Each row is a point on a tangle of strands that fork, close into loops and nearly touch. The rows are in no order.
In the rows, 128 means zero.
Two points are linked if the straight distance between their rows is under 62.2. Some points are linked to none.
j223: [142 130 142 144  78  85 174 112  96 204 115 108]
j80: [161 113 217 161 103  99 149 118  83 173 100 109]
j599: [146 135 121 138  59  93 183 126 117 186 124 123]
j770: [117 185 128  98  89 142 142 102 154 118 117 135]
j142: [115 124  90 129 171 173  68 153  96 119  87 123]
j72: [140  72  89 156 123 108 148 163 144 118 178 134]
j238: [114 190 131 137 146 163  99 107 115 134  75 169]
j145: [140 122 178 153 104  78 142  96  68 212 108  90]
j479: [181 163 219 127  83 102 128 113 116 131 106 107]
j804: [122 144  94 115 188 189 101 133 139 123 127 116]
j327: [136 125 103 116 202 192  90 137 142 139 138 112]
j70: [131 170 175 117 107 118 138 108 139 113 115 165]
j308: [169 125 210 143  92  92 141 124  88 169  99  90]
j949: [149  69  87 143 138 111 140 156 161 108 179 101]
j29: [104 173 108 105 108 162 113 102 142 123  98 142]
j484: [131  88  96 156  95  99 164 158 129 138 157 142]
j968: [130  82 117  96 206 101  98 109 147 115 140  51]
j731: [146 109 200 165 113  93 169 124  89 170 108 135]
j607: [112 177 110 140 155 177  92 125 103 132  78 162]
j543: [146 186 156  97  64 119 152  99 147 132 119 127]
j319: [114 187 151 122 136 149  97  97 122 118  91 172]
j730: [124 138 114 119  69 116 163 134 157 127 139 134]
j128: [ 89 146  77 105 128 179 108 119 130 111 101 102]
j425: [133  89 101 167  97  93 170 145 112 169 142 152]
j54: [109 127  94 113  78 128 146 123 169 103 145 120]
j156: [188 144 207 137  81 102 138 116 104 145 100  86]
j42: [123 122 146 129 114 107 134 152 130 107 156 186]
j843: [106 109 131 126 136 117 113 150 136 100 164 175]
j802: [164 152 197 125  86  92 146 126 119 133 111 147]
j431: [117  92 112 103 202 152  65 132 127 117 136 111]
j187: [148  86 103 126 168 135 127 148 169 108 187  99]
j101: [ 97 119  78 107  93 137 137 116 163  93 138  92]
j595: [131 176 149 135 155 161 140 113 146 104 128 161]
j559: [138 128 159 155 100  83 172  92  81 212 112  88]
j317: [142 113 114 123 177 149 128 150 167 109 180 132]
j562: [140 140 127 135 161 151 146 147 153 110 172 150]
j686: [101 180  88 107 122 184 109 112 125 129  86 136]
j947: [103 127 102 120 168 166  68 135 107 114 113 145]
j79: [138 130 124 132  66 101 170 138 135 145 134 142]
j909: [ 83 106 104 107 139 137  87 130 135  83 146 132]
j385: [ 87 120  78 108 122 151 117 115 148  98 125  85]
j304: [116 148 104 118 162 173 115 131 144 111 137 141]
j270: [115  87 101 103 200 145  71 139 116 115 112  74]
j15: [143 111 160 167 113  95 178 139  98 170 125 157]
j990: [143 116 163 162 114  99 173 151 109 142 136 174]
j722: [130  99 120 173 107  86 177 136  95 182 134 159]
j555: [150 156 186 138  96 110 153 124 127 121 122 161]
j485: [110  88  90 116 150 112 114 126 153  83 161  81]
j85: [100  91 101 119 136 115 102 133 150  85 160 120]
j656: [110 147 111 116 127 149 130 124 153 106 141 151]
j108: [142 125  82 134 167 186  73 164  97 128  76 119]
j922: [ 87 116 107 113 159 149  78 129 123 100 130 143]
j557: [135  78  99 111 178  96 120 113 156  90 161  59]
j641: [133 146 128 130 127 140 163 136 155 109 153 157]
j206: [128  82 112  98 216 125  84 125 118 126 110  56]
j812: [115 177 161 109 114 126  99 103 128 113 107 177]
j234: [133 111 141 150 112 101 155 166 123 123 156 177]

A piece is all that can be reached along the links. How many separate loops has the piece of each point below (a circle has one, a figure eight two, a Y none), and how many tips (points with one link)?
j101: loops 0, tips 2
j607: loops 0, tips 3
j206: loops 0, tips 2

A tip is a point with one link. Name the tips that can be reached along the links from each point below, in the order of the rows.
j304: j327, j607, j843
j559: j145, j543
j922: j431, j108

Name the points in between on the shortest way along the links from the first point to the second, in order.
j223, j54: j599 j79 j730
j327, j562: j804 j304 j656 j641
j947, j557: j922 j909 j85 j485
j308, j722: j80 j731 j15
j990, j484: j15 j722 j425
